Points on a hilly landscape, in no order, each with its height.
A climber steps from a point to the highest of its 2 nearest points, and stops where none of them is higher. Distance is the straight distance between rows; heights are no part of it.
Ruf: [ 13   0 -25 -18   2  30  -6  12 -18  -2  -1  17  -6   9  -3 -19  20   0
  -1 -16   8]  h=7.00
Faru: [-16  18   8  -8 -15   0  -1   6  -4  16 -12   1 -12 -15 -19   6  -4 -14
   7   9  -3]  h=6.28
Zuv: [ -5 -13   9  30  10 -20   0 -23  16   0   6 -17  12   3  31  23  -3   8
  -4  18  -3]  h=5.28
Togaf: [-22  11  12  16  -5 -10  17  -6  17   7  -4  14 -17 -15  -2   3  -2   9
   7  22  -6]  h=3.48
voz: [  9   7 -17  -6  -9  30 -16  16  -5   6   2  -6   0  13 -15  -8  16  -7
   3 -22  -5]  h=3.13
dav: [ 17  10   3 -13  -5   0 -10   6  10  -1   3 -16  12   3  17  -4   3  -2
  -7  15  22]  h=1.63
Meza: [ 10 -12  -3  -9   0  17   2   5 -25  11   2  29  -2   6  -5 -30   5 -15
  -8  13  14]  h=4.31
Nek: [  5  -2  -5  -6  -2   9 -17   9   1  -3   2 -19   6   8 -16  -2  -9 -10
  -4 -27 -15]  h=4.97
telam: [ 12   6   5  -2 -16  18 -11   3   0  12  -8  30  -7   9 -10 -35   9  -8
 -10   9   6]  h=4.37
vepil: [ -7  20  -4 -16 -24 -16  -6   7   8 -13 -12  -9   7  -7  -7  11   8  14
  -2 -18   0]  h=5.14
Ludo: [ 17  -1  -5  -9  -7  25  -7   8 -14   6  -1  26  -3  14  -8 -29  14  -2
  -5   2   9]  h=5.25
lefel: [ 17  -5  -2 -11   6   6 -23  -2   4  -9   4 -18   6  13   9  -8 -12  -5
 -13 -21  -4]  h=4.26
butas: [ 12  -3 -10 -11   5   3   4  -2  -8 -22  21 -15   5 -15 -10   8   0   6
   6 -30   6]  h=5.08
niri: [ -3 -21   7  10  14  -1  13   2 -18   4   0  24   9  10   8 -16 -11   2
  -7  27  -1]  h=4.36
vide: [ -8 -15   3  21  18 -17   2  -1   2  11 -10  -4   7  11  31   4 -12   0
   1  37   8]  h=6.85
Bobe: [ 10  -8 -13 -10   3   4  -3  -7  -5 -16  23 -28   9 -17   3  10  -8 -12
  -1 -28   3]  h=4.30
gusu: [ -8  17   3  -2 -20   8 -25  11  17  11 -20   6  -9   9 -11 -21   3  -3
  -8   0 -10]  h=6.82
zifog: [ -6   2  20   8  -1   1   2  -6   0  16  -4  14 -12  -5 -14 -13 -16 -12
   3  15  -7]  h=3.07
Zum: [ -6  -4   6   0  18 -15   1 -11  13  -4  -5 -10  -6  -1  18  13 -18  -3
  -1   3  -9]  h=2.14
nat: [ 11  -4 -12 -16  10   7 -15  11  -9   6   0 -18   5   8  16  -5  -5 -21
  -6   2  14]  h=2.43
Laz: [  8   4   7  -8  11  -6  -3   2  15 -10  -5  11  -2   4  14 -25  -9  14
 -12  14   9]  h=2.86
nin: [-10   2  -2 -12  -6  -1  10   6 -26   3  -6  14  -9  -3   1  -5  -3  -3
   6   9   3]  h=5.24
sesu: [-10   2 -21 -17  -5  -1  -1  13 -14 -12   2 -15  -3 -20 -22  12   2  -6
   8 -39  -4]  h=2.01
Gapif: [ -4  -4  -5  -5  -6  -1  12   2 -19 -11   6  16  -7 -10 -30  -1  -1  15
  17 -23  -1]  h=0.54
kapat: [-13  -4  -3  25   1 -15  28 -11  13  -7   5  -2  -8  -1  -1  42  27  10
   7 -10  -9]  h=1.28
kili: [-25   4   4  29   0 -18  15  -6  21   5  -5   0 -11   1  11  18   9  10
   6  18 -12]  h=4.05
menov: [  2   5 -27 -22  -3  13  -9  10 -13 -10   3 -19  -3  -8  -7   2   8  -7
   4 -33   3]  h=1.66
Pufog: [-18  -6   1  16   7 -12  24  -9   3  -4   1  10 -12  -4  -9  23   7  12
  12  -7 -18]  h=1.43
Gedo: [-15  -1  15  18  -4 -18   7   2  10   0  -4   2   2   4   3  -9 -14   9
   3  14 -13]  h=4.93
gam: [-11  -7   8  17   1 -25  -6   1  10   0  -5 -14  10   7  21   1 -17   7
   0  21  -5]  h=5.79
suvek: [ 12  -2 -12 -11   1  20 -15  16 -10   5   0  -9   5  15   0 -14   5 -15
  -4  -7   4]  h=2.73
mun: [ -1  20  -4   3 -20   8 -25  15  27   2 -17   4   0  15   5 -27  13   9
  -9   3  -4]  h=5.95
Dipu: [ -4  13   9  -3 -25  14 -18  -3   3   6 -14  23 -14  -1 -37 -17   8   4
   2 -19  -9]  h=2.36
Dor: [ 27  -1  -8  -2   9  21 -28   3  21   3  -3  -9   9  24  14 -14  11  -4
 -14  -9   2]  h=2.68
dum: [ -4   1  -3 -11  13   0  19  -1 -16  -2   4   5  -7  -9   8   7  -3   2
   7   8   3]  h=6.47
bifo: [-15 -14  -9  25  24   9  20  -8  -5  12   7 -11 -12   9  14  30  13  -6
   6  12  -7]  h=1.25
lelo: [ 14  -5   1 -19  18  -4  -2  -1   4 -11  -4   3   8   2  28 -13  -6   5
 -17  14  17]  h=2.63
Gak: [ -2  11  18   6 -16   3  -6   0   7  12  -3  17  -8  -5 -10 -26  -8  -6
  -1  24   4]  h=3.51
Rup: [ -9   3   7  12 -11   1  24  -3 -18   7  10  10  -3 -13 -19  11   7   2
  16  10   0]  h=1.10
fego: [-26   5  14  16 -26 -13   7   1  -7   9 -11  16  -4 -19 -36  12   2  -2
  10  -5 -17]  h=4.73
met: [ 23  14 -14 -11  -7  25 -11   7   6  -2   2   5   6  15   1  -9  29  11
  -2 -11   8]  h=4.14
nisar: [-12  -3   1   6 -12  -1  21  -9 -29   2   6  26 -10 -14 -27   8   5   6
  23  -6  -2]  h=0.84
rokov: [ 11   4   4 -15  -1 -10 -21 -11  15  -9  -5 -22   4  -2  15   2 -13  -4
 -11 -13   0]  h=3.84
Rumu: [ 13  12 -11 -17 -14   6  -9   4  -1 -15   2   4   5   6 -11  -3  18  23
   2 -20   8]  h=4.91
fedi: [ 13   4  -7  -2  -9  22 -16   8  11  25 -14  34  -6  18   4 -33  25 -16
 -15  12  10]  h=3.67
demat: [  8  14  11 -10 -10  13   0   2   3   5   0  11  -9  -5 -19 -14  -1   2
   1   7   8]  h=3.02
penar: [  1 -11   2   3  11 -14  -9  14  -1  17 -12   2  11  12  21 -17 -13 -12
  -8  32  18]  h=5.74
nuvi: [ -2   5   1  -8  -4  -6 -12  17   5  12 -15   2   3  11  18 -21  -5  -8
  -8  25  15]  h=5.09
moluv: [ 14  15 -23  -7  -8  40 -13   8   7   9  -7  11  -5  11  -9  -2  30   0
   8 -20  -1]  h=3.58
Gik: [-16 -11   0  31  12   3  29 -17   3   0   4  18 -23   5 -10  25  26  16
   6  -2 -12]  h=1.04
Borik: [ -7 -22  -3  14  31  10  20  -7 -21   1  11  10  -9   1   3   3 -10  -5
   7   3 -12]  h=2.41
Zupup: [ -2  16  10  -8 -15   9 -12   4  13   0 -10  13 -12  -8 -45  -2   4   8
   2 -26  -7]  h=2.57
fef: [ -4  -3   0   9  -2 -20  19 -14  10 -13  10 -11   6 -13   8  39  10   7
   6 -14  -5]  h=1.75
povig: [  6  16   8  -9  -2  -8  -8   0  30 -14  -4   0  -4  -2   4 -17  -8  17
  -7  -2   1]  h=3.20
Veme: [ 4 14  8 -8 -4 -4  5  3  5  2  4 -8  7 -6  5  4 -2  2  3 20 14]  h=1.48
Pefi: [ -1 -18   4  13  17  -4  15  -3 -13  -5   8   2  15   8  15   2  -8  10
   2  19  -2]  h=5.21
dezom: [-15  -4   8  28   5 -24  10 -17  30  -8   3  -9   0  -1  21  21   2  15
  -1   7 -12]  h=4.67
fakip: [ -7  -9  -2   8  25 -12  14 -17   8  -7   2  -8  -7   2  27  22  -2   3
   1   6  -9]  h=1.89
Kelu: [ 20  -2   6  -3  -1  -4 -18  -6   9  -3   9 -21  22   4  22  -1  -9   0
 -12   9  17]  h=1.74
Vekop: [ 22  -2  -8  -2   2  23 -17  16  12  21  -9  17   7  24   8 -27  23 -13
 -17  14  17]  h=3.26
dufe: [ 27  -8  -5  -4  14  18 -21  13  12  12  -2  -2  11  25  12 -21   6 -10
 -17   7  20]  h=2.94
Sus: [ -5   4  -2 -11 -11  -4   2  14 -18  10  -9   5   4   6  10 -14   0  -6
   1  20   7]  h=4.49
toko: [  7  -2  -6 -10   0 -10   9  -6 -11 -21  12  -7   7  -7   3  10  -3  13
   3 -16   3]  h=6.29
ket: [  5 -10 -10  -8   3   0   1   9 -22  -1   9 -22  16   2  18   2  -4 -10
   0   5  10]  h=2.13
Tigem: [ 12  17   8 -10  -4  -4 -15  -3  25 -11  -1 -15   0   0  -3   1  -5   7
  -9 -15  -1]  h=3.52
tanu: [  4 -21   1   1   9   7  11   4 -32   8   2  29   5   5   4 -25  -6 -12
  -6  20   8]  h=3.74
Zige: [-13  -5  -9  -2   3  -6  13   7  -7 -13   6  -3  -4 -24 -31  21  -1  -1
  16 -38  -6]  h=2.44
nopa: [  9  15   7 -14  -4  -2   2   1  14 -10   5 -12  -2 -14 -19  15  -2   5
   1 -17   4]  h=3.18
sezil: [ -2   8  -9 -17 -13 -14   1   2  -7 -19   0  -3   6  -6  -7  10   6  18
   4 -23   0]  h=6.30
veseg: [ 10 -16   3  -3   6 -12  -6 -30   4 -12  10 -12  14  -9  37  11 -14   4
 -13   0   5]  h=2.34
mutiv: [  5 -15 -14  -4  19   9  -1   0 -11  -9  16 -25   3  -7   1  -1 -18 -15
   1 -19  -4]  h=3.65
kos: [-14 -16   0  19  12   2  26 -14 -18   0   4  24 -16   1  -7   6   1   8
  12   0 -19]  h=1.88
gez: [ -6   9  10  10  -9  -2  16   4  -5  13   9  -7   4 -10  -9  14   1  -5
  12  21   3]  h=1.30
Tebo: [ -4  24  -6 -16 -25   0 -11  15  -2   0 -10 -10   2  -4 -16   8  15   4
   1 -10   1]  h=4.70
lupip: [ -2  -8   9   2  16  -1  -3   5  -3  22 -10   2  -4   5   8 -10 -17 -21
   1  28  11]  h=5.06
bimad: [ 14 -11  -1 -16  16  -8   0 -18  -5 -20   7  -3  16  -6  35   1 -10   7
 -16   4  13]  h=2.47
Regot: [  9 -10  -1  -2   5  -8  -3  -6 -11  -3  11 -21  23   0  29  10  -9  -5
  -2  14  16]  h=1.91
zafu: [ -7  -4  11   6  11   4   5  -1   0  12   2  -2 -11  -7 -17   4 -18 -15
   8   0 -13]  h=2.69
taza: [  0  -1   6  -8  16  -4  -2   1   5   0  -5  -9  -9   1   2   0 -21  -9
   1  -2  -8]  h=2.37
goze: [-22  17  14  10 -23 -11   2   5   7  13  -8   4  -4 -18 -23   5  -3  -4
   8  13  -8]  h=5.52
nitup: [ -4   8   5  -8  -7   2   4   7   3  -4  -1   0  -5 -17 -38  12   0  -1
   8 -24  -4]  h=2.87
loz: [ -1 -22   4  24  21 -11   5 -11  -1   0   4  -8  18   9  27  10  -9   7
  -1  27   3]  h=6.03
zab: [  2  10   6  -3 -11   8 -17  12   8   6  -8  -6  -2  10 -19 -13  -4  -4
  -3 -10 -11]  h=5.90
ruk: [ -2   0  14   9  -6 -29  -1  -9  23 -17   3 -12  11  -7  -2  10 -11  12
  -4 -17 -14]  h=3.68
lemat: [ -9 -17  -5  23  28  -3  11 -21   9   0   3 -13  -9  14  30  29  12   3
  -4  11  -7]  h=1.61
seber: [ -9  14  -4 -13 -19   5  -4  15 -17  13  -7  -8  -2  -7 -17   2   2 -13
   6   2  -3]  h=5.50
vibad: [ -8   5   9   7  -5 -20  10  -2  10  -9   3  -3   4  -4  -3  10  -7  12
   3  -4 -11]  h=4.17
Vik: [  9   9  -4  -9 -12  23  -4   6 -11   1   5   9  -8   0 -28 -12   9   1
   6 -16   3]  h=2.71
fol: [ -2 -23 -14   4  30   5  10  -2 -20  -7  12 -14   1  -4  11   2 -17 -11
   3  -5  -7]  h=3.04
sezaf: [-24   4  12  17 -22  -8  10 -16 -15  12  -8  28 -16 -16 -20   5   2  -6
  13   9 -14]  h=4.03
Pib: [  5  -8   8   7   3 -19   8 -27   9 -15  13 -16  12  -9  21  26  -7   7
  -5 -12  -6]  h=2.12

Two climbers start at each pair of points below. Name the first point that both come to, or write -.
Zupup and Dipu | -
povig and Kelu | -
Zige and fef | Tigem

For each start below, name the point where the climber stops.
kapat | gusu
Gapif | gusu
sesu | gusu
nisar | sezil
Laz | gusu
kos | sezil

Call two points neighbours if one is among the 2 nearest of the other. Go from one point of each pair to the other, from neighbour to neighbour, staying as high as possible. Name the lowest point that can't be avoided.
vide and Ludo | tanu
dum and penar | Sus
Ruf and gusu | Dor
Gak and sezil | Vik
Faru and sezil | Tebo
